Each row is a point on a landscape with many valleys, with its height.
From any point a ball rolls to the lowest of the 2 points nearest to it. It stops when none of these is lower. Distance is the straight distance between rows; heights are no part of it.
K_283 height 336: 7  -18  2  1  -21  24  1  7  -12  -2  8  -21  8  5  12  4  0  -9  5  -10  -11  -14  2  -8  16  -2  14  -14  -24  -12  -10  15  -16  -10  -9  -2  -4  2  -11  -4  10  8  -14  -4  -4  3  39  -1  5  10
K_185 height 281: -4  11  -5  12  -18  41  -11  13  3  26  -39  -25  -18  4  18  18  -26  -3  12  3  -14  -23  -23  7  27  6  11  15  -34  13  9  39  11  20  11  13  16  2  -22  20  5  -17  10  19  -26  -20  28  -8  10  18
K_567 height 452: -12  -16  14  -20  10  -20  4  6  13  -21  28  36  22  15  16  -31  2  4  6  -3  15  11  -10  -7  -20  18  -11  5  36  -2  -6  -22  -38  -11  5  -26  6  -30  43  -33  -1  3  -2  -10  21  18  -10  5  -23  7
K_602 height 657: 11  -16  -12  -19  -14  -7  -17  -10  8  -27  9  -5  13  9  -18  -13  26  7  -9  2  -2  26  20  -16  3  2  -24  -8  5  -12  -3  -7  21  -2  3  15  -2  9  13  -8  0  18  17  -6  -4  8  -4  -13  15  -15
K_458 height 362: 2  3  19  13  20  1  14  -22  -18  0  10  -16  -1  15  -12  -2  5  2  -26  11  -2  -1  26  3  -1  -23  1  16  20  -15  -15  -24  5  7  -9  5  1  9  -6  10  -14  12  6  2  8  17  0  3  9  8
K_616 height 420: 8  19  -14  -7  -7  11  -7  -15  12  -1  5  -14  -4  -12  -9  15  5  5  -7  3  12  10  1  20  12  -3  -15  1  3  7  -3  5  25  16  -1  9  2  7  -5  4  5  0  4  11  8  -14  -20  8  13  -16
K_412 height 412: -8  -11  22  0  -2  -9  6  19  -4  -1  26  3  9  -12  8  -8  -2  1  -10  8  12  0  2  -10  4  0  23  -5  19  -12  -5  -20  -23  -7  -23  -13  -2  -8  -1  -7  9  5  -26  -14  18  1  10  10  -11  9
K_767 height 443: 16  20  8  16  -4  -4  14  9  -6  6  1  -25  -6  -39  -5  27  5  -1  -19  -1  21  0  0  12  5  -10  14  5  1  -6  -12  9  19  14  -23  -15  -12  17  -11  15  -14  4  -17  5  12  -3  1  8  20  -3
K_364 height 680: -1  -12  13  11  12  -13  -10  -5  -2  -4  6  -9  -4  13  -15  -25  8  13  3  12  -23  16  21  -20  -8  -8  0  -3  -1  -3  3  -13  18  -3  -8  8  -4  16  -9  12  -3  1  11  -10  -22  11  -7  -16  -6  1
K_868 height 582: -13  -12  -26  -12  -2  17  9  -1  2  3  -19  40  8  1  8  -2  -11  -5  25  0  -5  -11  -18  4  -30  24  11  -5  -22  9  9  -3  -25  -15  12  -20  -4  -17  4  -27  -8  -3  9  1  -17  10  18  -14  -16  -3
K_151 height 690: -8  -8  25  24  13  -29  2  10  -7  13  6  -13  -6  2  -11  -19  -2  1  4  15  -17  7  20  -17  -1  -13  16  4  4  -13  0  -19  20  0  -23  -5  -1  19  -15  16  -3  -1  -15  -10  -7  2  -1  -5  -7  7
K_406 height 698: -5  -12  -22  -2  8  -23  -29  -11  16  -3  -4  -3  -4  -4  -2  -11  3  -12  16  -8  -6  27  -4  3  0  7  -16  -26  -8  -9  0  -4  20  3  -7  -5  -4  8  11  -7  20  5  -12  -4  1  7  -8  -5  12  -7
K_639 height 253: 8  2  7  19  -27  33  -5  -6  -10  9  -7  -33  -6  11  8  9  -5  7  14  4  -20  -20  0  -15  18  4  2  3  -32  -2  -3  17  4  6  -1  9  -3  7  -36  8  -7  -4  21  -1  -31  -6  38  -7  8  12
K_552 height 430: -2  2  14  5  5  -5  21  -24  -24  12  2  -1  -4  -5  18  1  -4  -13  -12  -5  3  -10  0  -9  -12  -11  15  10  7  -25  -13  -26  -30  -7  -5  -15  -23  -10  -9  -10  -7  7  -8  -10  14  7  21  11  0  -6
K_563 height 354: 6  -11  8  -18  -4  21  -9  14  -9  -14  24  -16  13  15  1  11  0  -14  -18  -11  4  -18  14  20  26  -2  -1  -8  1  0  -6  19  -13  -13  -12  2  14  -4  12  6  19  10  -26  2  34  -8  13  17  8  16
K_107 height 466: 22  -19  8  13  -10  -9  -5  26  -2  -17  10  -25  11  0  -19  -8  15  6  -15  8  -11  10  29  -7  17  -14  0  -5  1  -27  -11  -10  20  3  -21  -11  4  25  -7  7  -5  24  -9  -14  -14  21  24  -12  10  9
K_996 height 388: -12  27  -11  9  -8  2  9  -30  -21  32  -35  6  -20  -17  30  21  -22  -17  -6  -13  -9  -22  -16  5  -15  -11  6  12  -13  -6  0  -2  -22  9  18  2  -17  -11  -22  -10  -8  -15  12  8  -2  -17  11  5  -7  -9
K_918 height 301: 10  -15  13  8  -25  30  -5  20  -17  1  4  -28  7  13  5  4  -3  -4  11  -6  -20  -19  4  -8  27  4  10  -5  -31  0  -8  22  -8  -3  -7  1  4  12  -21  8  2  1  1  -8  -23  -7  48  -5  6  21
K_776 height 256: -3  3  -13  16  8  -4  -26  -24  0  12  -13  -28  -16  9  11  -3  -6  -7  -3  -1  -21  6  2  -3  -1  -14  -15  2  -15  -16  -13  6  18  14  -7  1  -6  20  -7  8  11  0  0  4  -12  8  6  -5  14  -3
K_402 height 406: -7  8  11  2  20  -7  20  -35  -19  15  2  9  1  9  24  -1  -10  -15  -8  -16  5  -5  -5  -1  -23  -12  -3  17  13  -16  -14  -27  -40  -10  4  -11  -22  -17  0  -14  -11  1  -1  -7  19  6  6  12  -10  -7
K_399 height 702: -4  15  19  23  24  -33  14  8  4  10  4  -14  -10  -15  -15  -5  -3  4  -5  18  -1  9  15  -2  1  -13  11  5  18  -8  1  -22  30  10  -17  -6  3  26  -11  19  -8  4  -14  4  0  -1  -25  0  4  2
K_375 height 459: 5  12  1  2  -2  -7  4  -3  3  0  9  -16  -3  -21  -5  19  8  -1  -11  1  15  7  6  13  4  -12  4  -4  4  -8  -7  -3  14  11  -15  -9  -7  14  -2  3  -2  7  -13  3  16  -4  -8  10  14  -7
K_195 height 304: 10  -13  11  -18  -3  -30  -5  24  26  -28  37  -8  10  -10  -27  -4  21  5  -17  11  20  21  12  12  32  -4  -8  -5  27  1  9  -21  26  -7  -8  -2  11  5  24  8  13  14  -11  0  25  -11  -28  4  8  4
K_726 height 252: -17  -9  -3  -2  16  -21  -8  26  23  6  3  15  -2  -22  -12  -5  -11  -6  19  -4  10  9  -6  15  13  16  11  -18  6  18  14  4  11  -6  -13  -7  14  3  12  2  24  -2  -30  7  16  -10  -25  9  -5  6
K_719 height 744: 16  22  31  24  0  0  17  32  -13  16  -2  -28  -7  -13  -10  17  -4  9  0  17  7  -12  8  2  15  -3  21  12  13  4  7  13  25  9  -15  8  -1  19  -24  38  -11  -11  -21  4  3  -22  -3  10  3  9
K_81 height 568: -26  -14  -14  5  17  6  -2  -9  -9  10  -23  27  -10  14  15  -17  -18  -17  24  -11  -25  -15  -15  -9  -25  13  12  4  -33  11  8  -2  -27  -21  8  -12  -2  -10  11  -9  3  -8  6  -3  -27  17  19  -12  -15  5
K_401 height 316: -18  -11  -23  -11  24  8  -3  16  19  3  -23  42  -6  5  -7  -5  -14  -4  18  13  5  -3  -13  32  -22  17  2  -2  -8  38  23  4  -5  -4  11  -3  16  -6  20  0  3  -6  2  14  -12  3  -28  -10  -17  -2
K_317 height 257: 3  -8  -16  -29  -11  27  0  -8  1  -24  18  11  21  27  -7  0  5  0  -1  -6  3  -6  2  6  5  8  -13  -9  1  6  -1  13  -16  -13  10  11  8  -14  22  -12  12  9  7  3  16  2  3  3  0  0
K_560 height 405: -9  13  -6  3  -2  12  3  -41  -23  19  -24  -5  -14  3  32  15  -16  -21  -8  -18  -15  -13  -9  -1  -13  -14  -5  9  -14  -15  -12  0  -26  7  13  2  -12  -3  -10  -12  0  -7  5  6  3  -2  20  5  2  -8
K_884 height 191: 4  20  -13  19  -2  9  -23  -30  0  19  -19  -28  -20  4  4  8  -13  0  -16  11  -14  6  5  -6  -2  -19  -17  20  -11  -14  -12  3  27  33  -2  5  -3  10  -23  9  -5  1  20  8  -19  9  7  -1  17  -12
K_376 height 340: -13  3  -27  -15  20  0  -7  0  29  -5  -5  31  -1  -2  -11  0  -10  -2  11  4  14  12  -17  38  -5  11  -16  -5  6  34  9  9  6  5  15  10  17  -9  24  -1  13  -8  2  18  6  -7  -39  4  -4  -6
K_54 height 223: -2  -4  -16  -17  2  19  -14  -18  -3  -9  5  -1  5  26  -4  1  0  -2  -3  -2  -8  -1  1  4  2  2  -15  -7  -3  10  -3  13  -6  -5  5  14  5  -6  10  1  11  0  5  5  2  2  -5  1  2  0
K_403 height 361: -9  2  9  6  3  0  4  -23  -26  16  -22  -20  -13  -1  28  13  -12  -19  -10  -21  -15  -15  -4  -2  9  -14  3  10  -20  -22  -16  8  -24  -4  1  2  -11  9  -1  -1  8  0  -15  5  12  -8  26  8  13  8
K_817 height 335: 7  -4  -1  -19  9  -14  -4  -20  3  -43  21  19  20  44  4  -21  27  3  -9  -18  6  15  3  -12  -18  5  -46  3  30  -1  -4  -15  -14  -12  12  2  1  -16  51  -15  1  2  22  -6  30  25  -23  6  -3  -7
K_576 height 528: -4  26  -7  6  -6  23  6  -25  -10  19  -15  28  -12  3  8  11  -11  7  4  7  -6  -24  -12  3  -28  1  0  5  0  23  14  -1  -19  3  27  7  -7  -23  -24  -14  -20  -24  39  3  -20  -12  -5  -2  -23  -11
K_906 height 710: -3  -21  -9  -18  9  -9  -21  3  6  -28  2  26  11  25  -2  -33  18  4  16  -11  -7  15  2  -19  -20  16  -22  -24  6  5  6  3  -17  -21  11  0  1  -11  43  -17  9  3  14  -10  -3  33  -8  -15  -13  0
K_71 height 146: -9  5  1  16  -1  4  -7  25  -5  23  -29  -16  -16  -17  14  11  -18  -9  8  -10  -11  -13  -15  9  20  0  16  3  -27  2  1  33  13  7  0  6  8  18  -9  22  13  -12  -29  14  -2  -15  6  6  12  13
K_815 height 319: 12  -8  25  29  -4  -18  1  39  -14  10  -9  -37  -7  -21  7  17  0  -7  -11  -14  -5  -7  4  -5  16  -8  14  9  -17  -12  -12  32  12  0  -24  -16  -11  26  -12  23  -1  -6  -35  -1  3  -2  30  5  17  10
K_843 height 267: -12  6  14  2  10  -2  7  27  -1  13  -5  -4  -5  -24  4  22  -17  -10  -4  -8  17  -11  -5  22  16  1  20  2  4  14  2  23  -3  -3  -8  3  8  5  4  21  12  -9  -40  13  31  -22  -10  21  7  12
K_213 height 239: 3  -2  19  27  -6  -14  2  42  -13  18  -30  -28  -13  -24  19  15  -10  -9  1  -17  -15  -16  -10  -3  24  -3  17  10  -29  -2  -7  46  11  -3  -11  -1  -1  26  -6  25  10  -17  -37  8  2  -15  28  8  20  14
K_38 height 381: 17  0  14  18  -6  -14  7  25  -10  5  -2  -29  -9  -36  7  26  4  -8  -15  -16  10  4  2  3  6  -6  15  2  -13  -14  -12  26  14  8  -29  -26  -20  17  -3  15  -7  1  -32  0  16  4  26  8  23  3
K_471 height 438: 0  -3  22  10  -1  -12  18  -3  -14  10  9  0  -1  -19  7  -4  -3  1  -5  5  6  -4  0  -17  -10  -3  27  2  9  -22  -5  -25  -17  -6  -18  -19  -15  -4  -12  -10  -3  5  -15  -12  7  4  13  5  -12  -5
K_478 height 385: 9  -9  19  -12  -10  7  5  14  -11  -13  29  -15  13  3  8  8  5  -2  -24  1  11  -11  12  4  14  -5  14  -4  11  -10  -10  -2  -21  -8  -19  -5  2  -7  5  -1  13  12  -24  -10  28  -1  13  16  -1  13
K_175 height 318: -18  1  -18  6  -1  33  -9  14  10  20  -34  1  -12  5  7  11  -24  -6  16  10  -16  -19  -20  12  12  10  13  8  -34  20  18  28  15  11  7  13  20  -1  -14  21  13  -11  8  16  -33  -12  16  -11  0  11
K_492 height 554: -14  6  -18  10  5  11  -13  -25  -5  12  -23  21  -15  11  17  -11  -7  -5  15  -3  -22  -2  -12  -14  -28  0  -5  5  -28  13  9  6  -16  -5  12  3  -4  -13  -7  -10  -1  -20  26  -5  -37  16  7  -14  -14  -8
K_289 height 373: 11  -19  5  6  -19  7  5  4  -16  -6  12  -21  17  4  10  -2  9  -6  -9  -8  -11  -6  7  -20  9  -8  9  -10  -15  -24  -14  -5  -16  -6  -21  -12  -14  5  -13  -9  9  15  -14  -16  -3  15  43  -1  8  5
K_426 height 215: -12  6  0  7  6  13  7  39  0  24  -28  -1  -9  -27  4  23  -20  -12  8  -8  9  -14  -16  26  20  11  29  -4  -19  17  11  34  12  1  -7  2  14  4  -4  27  10  -9  -33  19  11  -21  1  9  7  9
K_883 height 705: -6  -22  -17  -18  7  -17  -31  2  17  -19  0  9  0  17  -10  -27  9  -3  15  -6  -11  22  4  -9  -2  12  -16  -27  0  8  9  5  9  -13  4  11  2  0  27  -2  18  0  3  -7  -7  16  -11  -18  -1  2
K_900 height 427: -18  10  4  -3  23  -4  18  -29  -14  17  -12  24  -1  7  28  2  -24  -24  0  -19  -2  -16  -13  15  -27  -1  -6  16  5  2  -10  -11  -47  -15  18  -12  -10  -24  15  -18  -12  -11  -2  2  15  1  -1  11  -17  0
K_869 height 273: -32  -1  11  2  29  -5  11  2  -8  18  -18  24  -9  1  10  -3  -28  -13  9  1  -3  -19  -8  15  -10  1  12  18  5  19  5  0  -28  -10  14  6  10  -8  7  6  3  -11  -19  9  12  -11  -14  14  -12  14
K_825 height 329: 9  -10  7  -11  -5  18  -15  26  -2  -5  16  -27  7  15  -12  8  -3  -10  -8  -5  -9  -13  13  23  35  -7  -5  -10  -2  7  -7  28  4  -9  -14  12  9  4  3  23  15  2  -20  8  17  -14  7  9  8  15
K_556 height 400: 1  -6  7  -13  10  -35  17  -15  15  -32  37  11  17  9  -9  -8  27  14  -25  9  21  20  4  -5  -10  -8  -20  14  38  -5  0  -49  1  2  6  -4  8  -2  32  -13  -13  17  20  -6  25  14  -30  1  5  -2
K_118 height 300: 8  5  0  -8  -5  11  11  -29  -11  -8  12  12  1  14  -1  -2  14  14  -8  5  1  0  7  -15  -18  -3  -6  2  12  -2  -4  -17  -13  2  10  9  -13  -8  -9  -14  -17  2  22  -4  -3  7  -4  -2  -9  -15
K_875 height 254: 29  -7  3  -7  -26  19  -15  28  12  -12  7  -27  8  2  -26  7  11  16  0  5  -1  7  17  8  33  4  -9  -4  -6  -2  -5  23  24  0  -6  13  5  9  -13  19  1  9  6  -1  -17  -17  7  -7  10  -2
K_386 height 598: 2  4  -29  -18  -20  10  12  -8  10  1  -9  43  9  -15  2  6  -4  4  24  -5  9  1  -15  -1  -28  18  4  -15  -11  4  7  -1  -18  -7  23  -14  -7  -21  -6  -37  -14  -2  19  -3  -12  -1  1  -9  -19  -16
K_743 height 220: -8  -14  -1  -20  6  -7  -7  20  20  -13  20  11  10  -4  -14  -5  -4  -3  8  4  14  6  -1  14  16  10  4  -16  12  14  6  0  2  -10  -4  0  16  -7  23  -1  17  7  -21  5  24  -9  -20  10  -6  8
K_8 height 543: -13  19  -12  6  1  20  -7  -36  -15  13  -17  19  -14  24  16  -1  -4  -3  -2  -7  -15  -9  -10  -9  -34  -5  -13  11  -12  13  2  5  -28  -5  20  7  -14  -20  -7  -13  -9  -22  35  4  -21  17  -1  -4  -15  -13
K_613 height 288: -6  -12  -17  2  7  -5  -17  33  23  10  -9  1  -2  -18  -12  -5  -9  -5  24  -8  1  12  -8  12  20  18  11  -25  -15  10  7  21  29  -1  -10  -3  11  7  0  11  23  -1  -24  8  -3  -6  -4  -3  6  3
K_441 height 295: 4  0  -30  -32  -14  16  12  -16  3  -27  15  22  27  14  -1  7  7  0  2  -11  16  -5  -9  7  -5  14  -25  -3  9  2  -4  4  -24  -7  13  -2  3  -24  29  -32  7  11  10  3  29  -1  -5  13  1  -7
K_58 height 293: 22  -20  -4  -17  -21  12  -22  17  12  -17  18  -25  12  17  -26  -1  12  1  -10  -2  -6  5  22  12  36  0  -18  -11  0  -1  -5  20  17  -9  -3  16  8  8  3  17  16  11  -1  2  -1  -13  7  1  13  2
K_532 height 671: 7  -23  0  -3  -1  -7  -17  -6  -2  -18  4  -8  5  24  -12  -27  21  9  -5  0  -20  20  25  -30  -7  -8  -16  -8  -4  -8  0  -10  12  -3  1  15  -5  13  2  4  -2  8  22  -16  -25  26  2  -23  1  -4
K_643 height 320: -16  -11  -30  -3  8  3  -10  20  27  10  -22  18  -2  -11  -7  -1  -15  -4  32  1  0  7  -16  14  5  22  11  -19  -26  16  17  16  20  2  1  0  16  1  -2  0  22  -5  -9  9  -22  -5  0  -17  2  0
K_70 height 350: 13  -11  1  -21  -20  16  15  -19  -13  -26  16  19  23  27  -4  -8  30  16  -17  -1  6  3  5  -28  -16  -1  -18  2  15  -9  -6  -8  -19  -6  16  18  -9  -13  6  -28  -14  17  35  -13  8  18  4  -7  -3  -15
K_9 height 345: -15  -13  -25  -7  2  27  -9  15  10  7  -25  12  -4  4  -1  3  -16  -5  21  8  -10  -10  -15  14  6  17  13  -5  -29  20  17  19  8  0  8  7  17  -1  -1  8  14  -9  -2  13  -25  -4  8  -13  2  9
K_999 height 717: 16  18  12  15  1  -15  11  20  13  9  -1  -17  -10  -21  -25  1  6  21  6  24  4  19  14  -6  9  -6  9  1  13  -8  9  -11  41  13  -16  -2  6  24  -19  19  -12  7  -4  4  -18  -8  -17  -11  3  -4
K_787 height 348: 10  21  -4  -1  -12  4  18  -32  -6  1  5  11  1  -9  -10  11  11  14  -11  11  9  -6  4  -5  -23  -10  -4  4  15  -1  -5  -24  0  14  14  3  -16  -2  -25  -13  -29  2  37  -6  -10  0  -4  -7  -7  -18
K_294 height 314: -2  2  -10  -7  18  -2  -14  -37  -4  -21  6  13  -1  42  5  -9  16  -7  -6  -16  -3  11  1  -4  -23  1  -40  -2  11  6  -6  -5  -14  -6  10  6  -2  -16  36  -10  10  -6  20  3  16  30  -22  7  0  -7
K_600 height 480: -7  -9  11  -15  1  3  17  11  0  -2  17  36  13  0  0  -19  -4  17  14  11  7  -3  -8  -11  -17  13  19  2  13  12  7  -13  -31  -9  10  -5  3  -21  0  -20  -15  -1  5  -16  -7  -2  -11  -10  -34  1
K_335 height 715: -5  -20  -5  -12  3  -11  -5  -4  0  -14  4  33  13  17  7  -30  13  3  21  -8  -7  18  -3  -29  -25  12  -5  -12  -1  -6  2  -10  -28  -19  9  -9  -7  -16  18  -30  -1  1  6  -17  -7  28  4  -13  -18  -6
K_143 height 442: -14  -19  26  -9  25  -20  -8  -1  4  -17  31  20  9  35  5  -31  8  8  -8  -1  3  8  8  -10  -13  1  -10  4  33  5  -3  -26  -30  -13  -2  -5  4  -21  33  -8  3  -6  -4  -12  21  22  -16  8  -21  11
K_13 height 397: 1  -2  28  15  19  -10  15  -4  -20  0  15  -24  1  1  -3  3  5  -3  -39  9  4  -7  29  2  5  -29  10  17  21  -24  -12  -26  -5  3  -21  -10  5  10  3  7  -11  21  -11  -5  21  20  10  10  12  17
K_303 height 496: -10  2  5  4  5  7  11  12  -2  10  -5  40  -3  2  -6  -17  -8  11  31  13  -3  -7  -10  -8  -19  15  27  1  -6  26  26  -3  -16  -12  14  -2  8  -16  -10  -5  -18  -12  11  -6  -27  -9  -8  -11  -31  3
K_909 height 325: -1  28  3  16  -5  -6  18  -22  -14  24  -17  0  -15  -30  12  17  -12  -8  -2  -5  2  -18  -9  -1  -15  -12  14  4  -4  -8  -1  -14  -3  10  3  -6  -25  2  -30  -4  -16  -10  2  -1  -4  -15  2  4  -8  -14
K_529 height 734: 21  13  20  28  -1  -3  8  31  -5  14  -11  -39  -12  -11  -17  13  2  10  -1  15  -5  0  17  -1  15  -6  9  12  1  -9  1  10  35  11  -17  -3  3  26  -26  35  -12  -1  -10  6  -16  -8  5  2  11  7
K_935 height 259: -9  3  -3  -4  13  -1  -2  -20  -7  0  10  8  -3  13  -1  -7  0  0  1  1  -3  3  1  -2  -16  -2  -8  -1  6  5  -3  -5  -12  -5  4  5  -6  -3  0  -9  -1  -2  4  -3  0  2  -14  7  -9  -4
K_324 height 431: -5  -10  15  -2  25  -26  7  -19  -3  -16  26  10  7  25  1  -20  13  4  -15  2  5  13  12  -9  -18  -7  -13  8  34  -7  -7  -38  -13  0  -3  -3  -2  -8  23  -10  -5  4  9  -6  18  25  -17  4  -9  1
K_193 height 306: -6  -4  24  6  1  -15  4  41  0  7  11  -10  -3  -35  1  17  -6  -6  -7  -8  25  -6  -4  9  20  2  24  -1  10  7  5  19  3  -5  -29  -7  1  4  5  17  9  -9  -44  5  34  -14  1  23  7  11
K_249 height 268: 10  17  -12  15  2  12  -7  -24  -1  -2  -8  -27  -11  4  -18  10  4  9  -21  16  -7  11  18  5  8  -22  -19  17  7  -12  -20  -2  32  19  -7  2  8  16  -12  9  -16  11  25  10  -14  17  0  -9  22  -6
K_771 height 357: 5  -7  13  -10  7  -37  13  6  24  -24  39  0  8  -9  -19  -2  22  15  -22  18  26  16  9  3  7  -12  -8  6  34  -2  7  -48  13  2  -5  -3  17  9  22  -2  -6  15  5  -4  21  2  -34  4  6  6
K_687 height 363: -10  16  -28  -8  11  3  -27  -10  22  -1  -8  15  -13  4  -8  -8  -8  2  4  11  4  16  -14  23  2  2  -21  2  1  33  15  19  21  10  12  24  16  -13  9  10  17  -9  12  15  -16  -5  -37  -5  -2  -12
K_547 height 258: 5  -24  2  -32  -10  -13  -9  30  24  -31  36  8  20  -4  -17  -9  18  8  -8  3  19  11  9  8  32  10  -5  -12  23  6  9  0  8  -12  2  8  17  -10  29  -1  23  15  -13  -7  27  -13  -18  9  -1  4
K_802 height 386: 12  28  -6  8  -13  2  16  -26  -2  14  -10  9  -5  -24  -1  19  -1  5  -3  9  11  -11  -4  -4  -20  -9  5  1  5  -5  1  -18  9  22  9  -7  -17  -1  -37  -7  -24  -6  25  -1  -14  -10  -3  -3  -7  -20
K_424 height 192: 21  14  3  18  -33  29  -10  11  9  12  -17  -33  -4  -9  -3  17  -4  17  15  8  -5  -7  -3  -14  21  14  5  2  -29  -2  5  23  27  18  3  -1  -4  4  -43  14  -7  -10  23  -1  -42  -16  30  -12  13  1
K_113 height 299: -29  -4  -5  -1  37  0  2  9  6  10  -23  34  -17  8  4  -14  -21  -12  14  13  -2  -6  -12  23  -23  7  3  11  -2  36  17  5  -10  -3  12  3  17  -6  19  11  6  -11  -6  14  -9  1  -32  -1  -20  9
K_46 height 511: 0  21  2  1  -3  19  8  -4  -4  11  -4  22  -5  1  -7  4  -5  12  15  16  0  -14  -6  -4  -8  10  15  2  7  24  17  3  -5  6  18  16  0  -12  -25  1  -20  -13  22  0  -20  -21  -12  -5  -21  -4
K_647 height 251: 4  29  20  24  -8  -6  27  0  -25  27  -22  -7  -13  -36  15  17  -12  -4  1  0  4  -27  -13  -7  -5  -7  34  11  -1  -7  5  -3  -3  5  -2  -5  -11  -1  -33  18  -23  -11  -10  -1  4  -25  9  5  -9  -3
K_993 height 324: 3  13  -1  11  16  -5  5  -28  -8  -5  2  -15  -7  3  -22  2  9  6  -24  14  -4  11  25  2  1  -22  -12  12  17  -16  -11  -22  22  11  -6  1  3  15  -3  6  -16  15  17  6  -1  20  -10  -6  15  -3
K_786 height 465: -5  -12  7  -26  -5  -12  15  14  16  -15  26  44  22  -4  9  -23  4  20  12  5  20  9  -15  -9  -18  17  4  -2  25  1  2  -19  -29  -7  13  -13  3  -21  18  -32  -12  3  7  -16  9  2  -18  -2  -28  0
K_82 height 232: -3  13  2  25  -15  15  -6  26  3  28  -42  -31  -21  -11  27  18  -23  3  13  -4  -16  -18  -24  4  29  1  10  16  -38  4  3  43  24  21  10  5  12  12  -22  30  10  -19  -6  18  -22  -19  26  1  15  12
K_517 height 197: 25  -4  8  3  -26  13  -4  35  8  -1  6  -20  10  -15  -18  11  11  18  11  1  5  7  7  -6  26  9  13  -17  -14  -4  3  15  20  1  -15  1  -2  11  -18  9  -4  4  -4  -5  -21  -11  19  -10  6  0
K_593 height 642: 13  -5  -21  -27  -23  -3  -4  -10  14  -27  6  9  15  -4  -11  -8  27  9  2  1  10  25  4  -24  -6  5  -20  -10  3  -15  3  -5  15  -1  13  10  -8  4  3  -26  -4  16  22  -12  -8  5  -6  -15  13  -25
K_415 height 374: 4  16  -4  -4  10  -11  22  -39  -1  -1  19  16  15  11  17  7  5  -6  -10  -16  17  -2  -7  10  -30  -6  -21  10  24  -5  -16  -31  -30  1  13  -15  -17  -20  13  -29  -14  -3  12  -4  27  7  -12  17  -3  -7
K_27 height 119: 20  8  -2  14  -24  21  -4  30  11  14  -14  -23  -1  -22  -3  15  1  14  20  -5  5  1  -9  -5  25  16  15  -13  -27  2  8  30  25  9  -7  -4  0  6  -30  15  1  -11  -2  3  -27  -16  25  -5  11  2
K_596 height 244: -21  14  16  8  16  -1  23  3  -16  24  -15  13  -9  -6  6  1  -23  -10  8  8  -2  -23  -12  5  -5  -2  22  13  3  19  9  -1  -19  -2  10  8  4  -4  -13  14  -6  -17  -16  2  6  -25  -11  11  -18  12
K_720 height 186: -5  23  31  20  -5  1  28  15  -26  27  -15  -7  -10  -24  11  12  -20  -5  2  5  5  -32  -12  -3  9  1  38  15  2  7  12  6  -9  -5  1  9  -5  0  -24  23  -11  -16  -15  2  8  -30  9  11  -9  13
K_353 height 308: -6  -6  -3  18  2  -5  -14  -14  -11  13  -19  -31  -12  0  23  2  -9  -18  -3  -17  -23  -7  -1  -9  7  -16  -6  2  -25  -24  -18  11  2  2  -1  -4  -12  21  -8  6  14  -1  -16  1  -7  4  26  4  20  5
K_55 height 387: 4  9  -25  -11  -6  12  -30  2  26  3  -6  -7  -7  -5  -12  3  -6  2  4  0  4  16  -11  23  24  6  -13  -5  -7  14  5  24  33  9  3  15  14  -5  3  13  22  -2  2  17  -3  -17  -23  -1  11  -9
K_490 height 333: 10  13  -24  -23  -11  5  17  -29  5  -17  12  28  26  13  9  5  10  -1  1  -14  15  -4  -14  4  -22  9  -25  4  17  0  -9  -8  -27  -4  20  -9  -9  -21  18  -35  -9  0  22  -3  23  1  -11  10  -6  -15
K_264 height 687: 1  -9  -11  1  13  -42  -23  -14  16  -22  14  -7  -4  -3  -13  -9  15  -8  0  -3  3  28  9  2  2  1  -24  -22  13  -14  -1  -29  28  5  -8  -11  -3  12  22  -10  9  16  -4  -2  19  11  -20  3  12  -8
K_830 height 419: 26  -22  6  2  -30  13  3  10  -11  -20  18  -20  22  8  -8  -7  22  10  -20  8  -8  3  21  -16  11  -9  4  -7  -4  -26  -13  -11  -4  3  -11  1  -7  9  -11  -7  -4  24  4  -17  -7  17  37  -15  8  2
K_41 height 674: 9  -18  -18  -17  -5  -36  -21  -5  22  -34  14  -3  4  -1  -21  -14  30  0  -9  -1  7  38  11  -3  8  3  -32  -13  19  -14  8  -20  36  -2  2  2  6  11  35  -9  8  23  14  -6  13  8  -24  -10  15  -11
K_288 height 620: 6  2  -18  -27  -24  -2  7  -6  10  -17  5  37  14  -11  0  -7  17  15  11  -5  16  14  -8  -17  -21  17  -8  -10  6  -7  7  -3  -5  0  23  3  -7  -12  -1  -38  -15  10  25  -14  -7  0  -5  -12  -5  -23
K_236 height 291: -11  7  -4  5  32  -12  -14  -38  -11  0  2  -1  -15  26  6  -11  1  -1  -13  -4  -11  10  6  1  -24  -14  -25  8  9  7  -5  -12  -4  5  5  13  -6  -1  14  3  3  -12  12  3  3  18  -27  5  -2  -8

Two balls start at each pair of points below. Name the first point that both come to, or write none.
K_817 / K_406 | none
K_399 / K_264 | K_602
K_412 / K_283 | K_27
K_567 / K_415 | none

For each start below, name the point where the ball stops.
K_471 | K_27
K_786 | K_743
K_767 | K_71
K_529 | K_743
K_616 | K_720
K_830 | K_27
K_288 | K_743
